Points, in no order, along strands that fork and pass close to each other.
In the rows, zero is written as 128.
Points whose rows are less than 74.4 apart are linked; no others are. Some points are linked to none.
limov: [ 88 124 188 134 136 122 131 144 145  73 138 103 120 166 179 151 140 131
 156 137 150 151]
pofek: [ 92 125 108 148  76 127 121 119 103  80  92 124  76 114 135 109 123 108
 183 132 177 113]
Gaf: [147 120 152 163  77 130  82 136 176 123  91 122  61 183 124 153 147 112
 178 150 156 179]
feb: [150 113 162  55 147 107 155 152 150 131 172 116  86 143 139 130 163  78
 168 147 164 110]
mam: [157  87 146  63 104 141 142 150 114 153 128  95  73 138 111 129 165  55
 155 167 163 137]
Bezam: [174 130 163 123 117 121  97 163 195 146 127 132  67 186 120 151 156 109
 173 139 146 151]
varu: [139 127 150 149 105 141 113 155 149 138 114 127 104 154 114 132 146 129
 152 130 151 145]
finom: [ 68 130 192 128 138 120 150 121 126  61 141  98 126 145 191 152 132 130
 158 145 155 153]
sir: [ 84 125  96 143  74 147 125 109  85  95  76 119 101 112 132 111 133 103
 169 125 186 130]
Pibab: [101 117 105  80 108 135 154 121  79 110 114 119 131  99 126 118 148 103
 134 134 137 139]
noti: [140 158 132 152 179  98 106 130 178 132 166 151 123 145 133 118  86 159
 117 119 114  85]
Gumum: [147 122 166 173  87 148  83 153 172 142  86 122  98 186 122 149 160 121
 158 133 151 187]
tiza: [171 123 167  79 211 121 126 142 176 175 190 123 155 158 137 135 134 112
  90 120 107 118]
bup: [148 136  47  85 123 142 188  90  76  96 117 130 178  68 102 128 151 107
  75 120  38 115]
sipo: [102 144 137 212 128 123 104 117 127 120 120 134 162 139 140 139  84 186
 104 119 109 123]
Zopi: [124 116  80 101  99 144 140 123  73 151  85 139 160  78  82  94 144 118
 120 123 106 134]
tivi: [185 117 167 109 174 139 110 169 171 209 159 139 147 161  88 124 147 123
 106 116 112 135]
zope: [ 91 154  96 153 106 103 130 133 119  82 126 151  83 113 129 106  95 148
 180 120 148  80]
pezu: [143 147 116  94 189  87 135 109 166 139 183 138 130 121 155 125  84 127
 100 122 114  65]
kupof: [ 95 152 117 142 136  86 139 122 134  70 146 140  90 124 151 113  86 137
 178 117 134  74]
zuf: [104 150 114 180 143  99 131 109 131  94 138 139 126 120 158 135  64 173
 120 124 117  81]
zivod: [130 132 133 203 125 161 101 130 106 187 115 133 190 120  96 119 122 186
  77 130 107 156]
Zop: [133 128  58  87 118 136 168  95  83 119 120 143 165  69  96 109 129 125
  90 122  55 116]
ros: [ 86 123 116 149  82 153 120 111  81  96  76 122 128 108 134 116 126 126
 156 122 171 146]
dabiv: [160  96 149  40 127 115 161 147 125 144 147  98  72 136 122 130 167  60
 159 156 163 124]
Zafub: [111 148 117 204 135 116 110 112 128 138 129 144 164 115 129 132  79 201
  79 114 104 103]
Riril: [132 142 121 101 187  82 146  89 149 122 180 132 136 116 186 146  84 139
  75 118 105  65]
zafas: [115 142 118 114 152  91 139 133 133  96 165 141 102 125 144 117  99 138
 155 115 132  78]
Lub: [151 110 138 124  80 155 109 146 129 155 102 110  86 149  94 127 154  82
 154 148 173 144]
suban: [136 122  66 147 127 121 132 105  85 158 120 154 176  74  85 101 103 166
  88 125  72 104]
zes: [139 133 146 156 172 103 123 113 145 139 154 130 163 135 173 164  87 162
  58 108 101 107]
Kora: [148 115 185 174 105 167  89 168 166 169  97 117 143 177 110 138 161 137
 111 124 140 207]
bafo: [107 116 155 112 138 137 141 142 118 112 137 114 149 136 158 145 135 136
 116 131 129 151]
Pudu: [118 101 151  49 129 182 169 116  87 129 105  97 167 111 156 143 204  80
 111 142 127 210]
tukig: [ 77 125 138 155 127 143 129 114  98 101 120 119 173 122 172 137 103 156
  97 127 122 153]
Ses: [132 144 125 133 152  94 129 130 157 119 157 148 116 132 129 115  95 135
 141 119 120  83]
guki: [ 57 124 176 116 132 126 155 113 109  65 134  94 133 122 191 148 150 123
 145 144 157 179]
Luki: [133 146  99 183 135 105 117 110 113 154 142 145 158 101 110 118  79 187
  92 124  99  89]
bipi: [133 126 101 102 105 107 142 149 119 126 127 130  77 120  97 108 128 100
 168 130 155  82]
Zunev: [117 115 185 115 134 131 133 155 144 113 143 103 114 162 165 153 148 108
 154 135 159 153]
riti: [145 136 122  45 183 121 194  93 131 116 174 101 150 102 177 170 152 122
  77 138  66 122]
Gef: [131 117 169 176  87 171  96 150 156 152  83 119 129 160 118 140 153 125
 141 122 162 193]
fedi: [167 121 115 133  85 125 102 139 155 140 109 122  42 153  92 128 138  91
 187 159 154 111]
Defam: [119 136 143 219 102 149  95 144 132 147 102 143 154 148 103 123 123 180
 125 118 122 169]
lag: [137 126  88  69 131 181 196  95  87 100 118 112 194  86 111 133 190  85
  77 135  65 166]
dumes: [132 110  95  88 120 172 145 118  78 154  96 134 190  98 100 118 158 117
  88 126  86 173]
sufu: [ 85 136 100 154  99 109 122 133 110  79 112 140  94 119 128 112 112 138
 177 124 158 110]
rifa: [145 120 198 156 129 151  95 175 170 159 120 112 138 184 122 149 153 142
 121 118 125 181]
zude: [161 116 137  78 183 128 150 119 124 159 161 111 178 123 147 163 119 139
  57 131  79 133]
nik: [104 155 152 183 130 100 109 132 167  63 121 138  98 182 165 141 108 157
 183 121 128 135]
bom: [142 110 137 124 152 139 136 112 118 167 147 116 192 134 167 181 117 165
  23 123  82 134]
nidun: [172 130 135 131 174 120 118 144 165 193 170 149 139 127 101 108 117 142
  86 115 108  99]
Gifi: [133 145 108 160 137 116 116 139 139 146 142 161 132 122  87  99  98 167
 134 120 109  88]
Rike: [191 125 130 134  98 127 106 159 172 191 122 140  84 154  73 124 160 114
 158 139 144 127]
Telak: [132 124 116 140  79 124 101 134 144 110 102 124  54 151 122 130 134  94
 195 159 168 123]
liki: [165 135 177  88 211 120 119 153 193 151 189 120 141 170 150 141 136 105
 114 116 127 122]
duse: [119 142 138 210  83 143  80 138 148 133  82 140 132 148 111 122 134 163
 150 124 144 168]
Rurib: [ 80 125 129  68 130 131 174  98  89  88 133 100 135 101 170 135 170 109
 137 142 130 163]
Vev: [137 122 182  70 155 105 151 156 165 119 171 109  82 152 160 145 158  91
 162 140 158 123]
pivo: [ 80 148 122 189 128 111 118 121 103  69 130 140 124 118 151 129  78 172
 138 126 125  96]
buf: [124 106  93 100  74 134 134 118  78 120  92 115  83 107  98 109 141  69
 167 148 175 122]
kub: [148 111 109  66 135 152 162 134  89 150 125 129 171 103 111 132 161 113
  88 136  79 153]
Paf: [ 75 127 102  80 119 125 168  90  72  64 125 104 133  89 161 127 142 116
 138 142 119 153]
Nuze: [130 120 107 105 113 116 137 149 104 138 131 141 114 109  96 105 135 111
 144 128 136 101]
Suno: [112 124 113 143  72 125 113 121 112  84 100 121  57 127 129 120 131  94
 194 153 190 116]
Reg: [ 97 154 169 162 150  93 117 129 178  70 137 142  95 176 175 151 111 139
 179 126 136 125]
Nud: [141 162 134 177 179  95 104 108 183 143 163 144 132 146 149 140  80 159
  93  98 110  82]
Duvo: [167 128 172 108 159 119 118 165 194 150 160 135 102 173 124 139 151 118
 149 117 140 129]
fefik: [126 114  96 113 115 158 132 123  79 153  94 137 182  93  99 111 141 138
  94 122  97 152]
poner: [146 117 106  56 138 173 173 107  94 125 128 115 194 102 124 142 170 112
  73 139  60 166]
mibep: [ 62 134 119 171  96 148 115 105  86  70  80 129 139 101 154 113 105 140
 148 113 171 150]
Kefeg: [142 108 102  98  81 125 134 132 105 124 111 112  78 121  98 110 144  74
 174 151 167 103]
meku: [157 143 182 107 199 110 112 155 199 136 172 129 114 178 154 137 137 113
 129 115 142 123]
lef: [170 127 146 150  93 113  80 152 187 149 106 130  58 181 107 144 143 106
 186 152 147 159]
zuru: [103 128 139 168 136 132 117 127 113 121 123 122 164 129 150 144  91 168
  92 127 112 135]
vaped: [106 128  52 111 117 135 155  96  69 105 107 132 164  74 113 104 119 134
 105 120  77 122]
Tuzub: [150 142 141  84 188  99 129 141 187 128 187 139 104 151 139 115 117 110
 144 118 133  85]
Fom: [115 129 136 168  81 141 103 148 138 111  89 126  98 149 130 135 131 126
 161 133 164 147]
pazin: [140 129 134 130 165 112 137 104 131 151 150 123 178 128 179 181 101 163
  39 111  90 107]
rigig: [140 153 140 179 172 102 112 108 175 155 155 139 153 135 166 151  79 171
  51 101 113  92]
tebid: [166 129 120 137  85 137 104 153 144 160 109 129  73 140  85 121 152 102
 171 152 158 119]
mub: [101 120  98 138 126 131 127 114  82 119 125 132 158 100 123 122 106 158
 105 115 105 119]
Dud: [130 125  85 158 124 133 127 120  94 175 119 146 186  85 100 116  98 179
  68 124  85 121]
tibid: [125 106  71 137  68 154 117 100  67 143  60 133 109  76  73  88 133  83
 153 133 173 121]
Nafe: [133 138  80  73 117 182 202  70  75  70 112 105 176  73 115 124 187  86
  89 121  62 164]
Nire: [162  96 137 107  91 152 117 143 128 156 113 102  73 150  99 128 158  54
 160 167 173 146]
Fas: [125 128 111 147  96 124 118 142 110 138 109 145 117 112  91 103 129 133
 147 123 137 117]
sol: [134 140 103 162 113 108 119 147 129 129 126 154 109 121  89 101 108 154
 156 121 136  96]
Foror: [120 112  68 124  64 137 123  99  71 126  73 123  82  89  89  90 128  71
 173 138 177 109]
Mikas: [103 135 141 190  90 148  98 141 137 107  87 136 122 149 135 127 131 150
 162 122 159 167]
lavos: [141 106 148 126  87 157 108 155 123 151 108 118 113 148 108 132 159 102
 143 137 161 161]
movog: [139 143 148  98 167  90 130 137 187 103 173 137  81 157 139 121 117 116
 167 123 146  84]
tegi: [179 146 134 124 165 120 107 149 189 190 171 152 119 145  94 100 125 137
 126 113 122 101]
kirom: [164 133 134 141 127 134 114 163 148 182 139 143 130 140  79 114 145 144
 127 125 124 130]
Dotep: [108 122 114 106 116 131 141 126  88 125 118 135 151 103 131 120 127 127
 120 135 117 135]
miri: [135 141 160 114 144 105 123 141 173  98 151 137  84 158 148 134 122 115
 180 123 148 107]
pev: [ 42 128 143 141 130 146 148  81  84  61 108 103 166 100 199 145 123 143
 128 138 143 183]
labof: [130 149  95 164 149 101 125 124 123 134 150 157 131 105 109 109  75 171
 124 118 107  82]
pebo: [ 63 126 130 153 124 145 138  91  92  75 114 105 172 114 188 141 103 156
 106 126 132 163]
Larep: [119 132 139 211 102 156  95 136 117 172 104 142 178 126  93 116 125 184
 105 114 122 160]
pege: [128 114  89 118  84 149 125 129  81 154  83 142 144  89  74  86 146 115
 134 124 140 137]
Modiz: [185 113 157  74 193 137 118 165 164 198 174 125 150 156 111 133 145 113
  90 112 110 131]
notup: [199 137 133 111 143 111 114 157 181 194 157 157 102 146  64 106 142 125
 144 120 131 103]
Sis: [178 123 158 134 149 137 111 171 159 195 150 137 141 154  83 122 159 135
 112 121 126 140]
peku: [171 133 136 113 187 111 114 127 166 189 171 136 159 133 125 132 102 138
  58 110  95  99]
nege: [137 111  67 119  74 160 124 109  69 161  53 142 139  80  64  90 151  92
 134 120 153 133]
reluf: [165 122 183 126 144 126 103 159 196 144 136 123  99 199 134 153 156 115
 160 126 142 162]
vas: [134 135  54  89 116 160 185  71  73  65 110 119 181  69  99 120 162  93
  93 116  54 137]
befev: [150 140 126  69 199  94 138 125 174 135 192 137 123 132 147 113 106 115
 115 117 123  75]
Velo: [100 143 136 159 153  94 126  98 126 100 151 135 144 124 185 154  66 169
  90 114 105  90]
Fibug: [165 118 140  96 187 124 132 127 144 183 164 124 175 128 141 155 111 142
  46 119  84 123]
Gul: [ 48 129 171 119 131 145 155  90  96  66 115  94 143 112 205 143 142 119
 139 149 155 194]
fuput: [ 64 143 121 185 125 121 118 114 104  71 116 127 144 123 160 128  89 165
 138 118 134 124]
Paguz: [127 110 188  86 141 122 146 154 154 125 152 103 106 164 158 150 164  89
 149 142 156 152]
komo: [106 140 170 136 154  99 134 129 171  72 155 123  90 161 176 144 119 129
 178 124 145 115]
Ruput: [106 133  74 124 122 118 142 106  76 111 123 135 156  83 126 122  96 157
 102 124  86 106]
piron: [181 130 128 138 113 131 104 159 162 185 134 151 105 137  59 111 151 134
 147 132 139 110]
Lep: [ 54 126 116 173 108 134 126 112  91  60 112 129 136 117 165 128 104 156
 156 119 153 137]
lel: [128 129 111 175 132 146 120 117  96 177 115 136 195  98 114 125 105 189
  63 127  90 140]
zubek: [ 83 112  86  85 105 133 162 100  69  84 107 122 126  94 141 106 144 105
 149 130 135 140]
Ruzab: [117 148 121 135 176  85 152  88 135 103 160 127 135 115 196 160  76 161
  90 119 105  70]
fone: [176 107 128  76 101 130 135 161 127 181 119 126  88 121  73 111 149  80
 140 145 144 106]

A fork is a point with three links, a tip a point with one. Leave the first point through the second and follow the links. Name the first fork or tip that comes.
duse, Mikas -> Lub
lef, Bezam -> piron
bup, Zop -> Rurib
Sis, tivi -> rifa
zuf, pivo -> pofek
Riril, pezu -> nik

Follow the links from the first point to the second, and from the first to the third. Name the last point that the two ways share.
Nud, mibep, Nire -> pofek
sufu, Vev, liki -> tebid
Zunev, zope, mibep -> pofek
feb, Fibug, pofek -> tebid
Fom, Zunev, Modiz -> Lub
mam, Ses, Dud -> Lub
zude, Sis, sufu -> piron
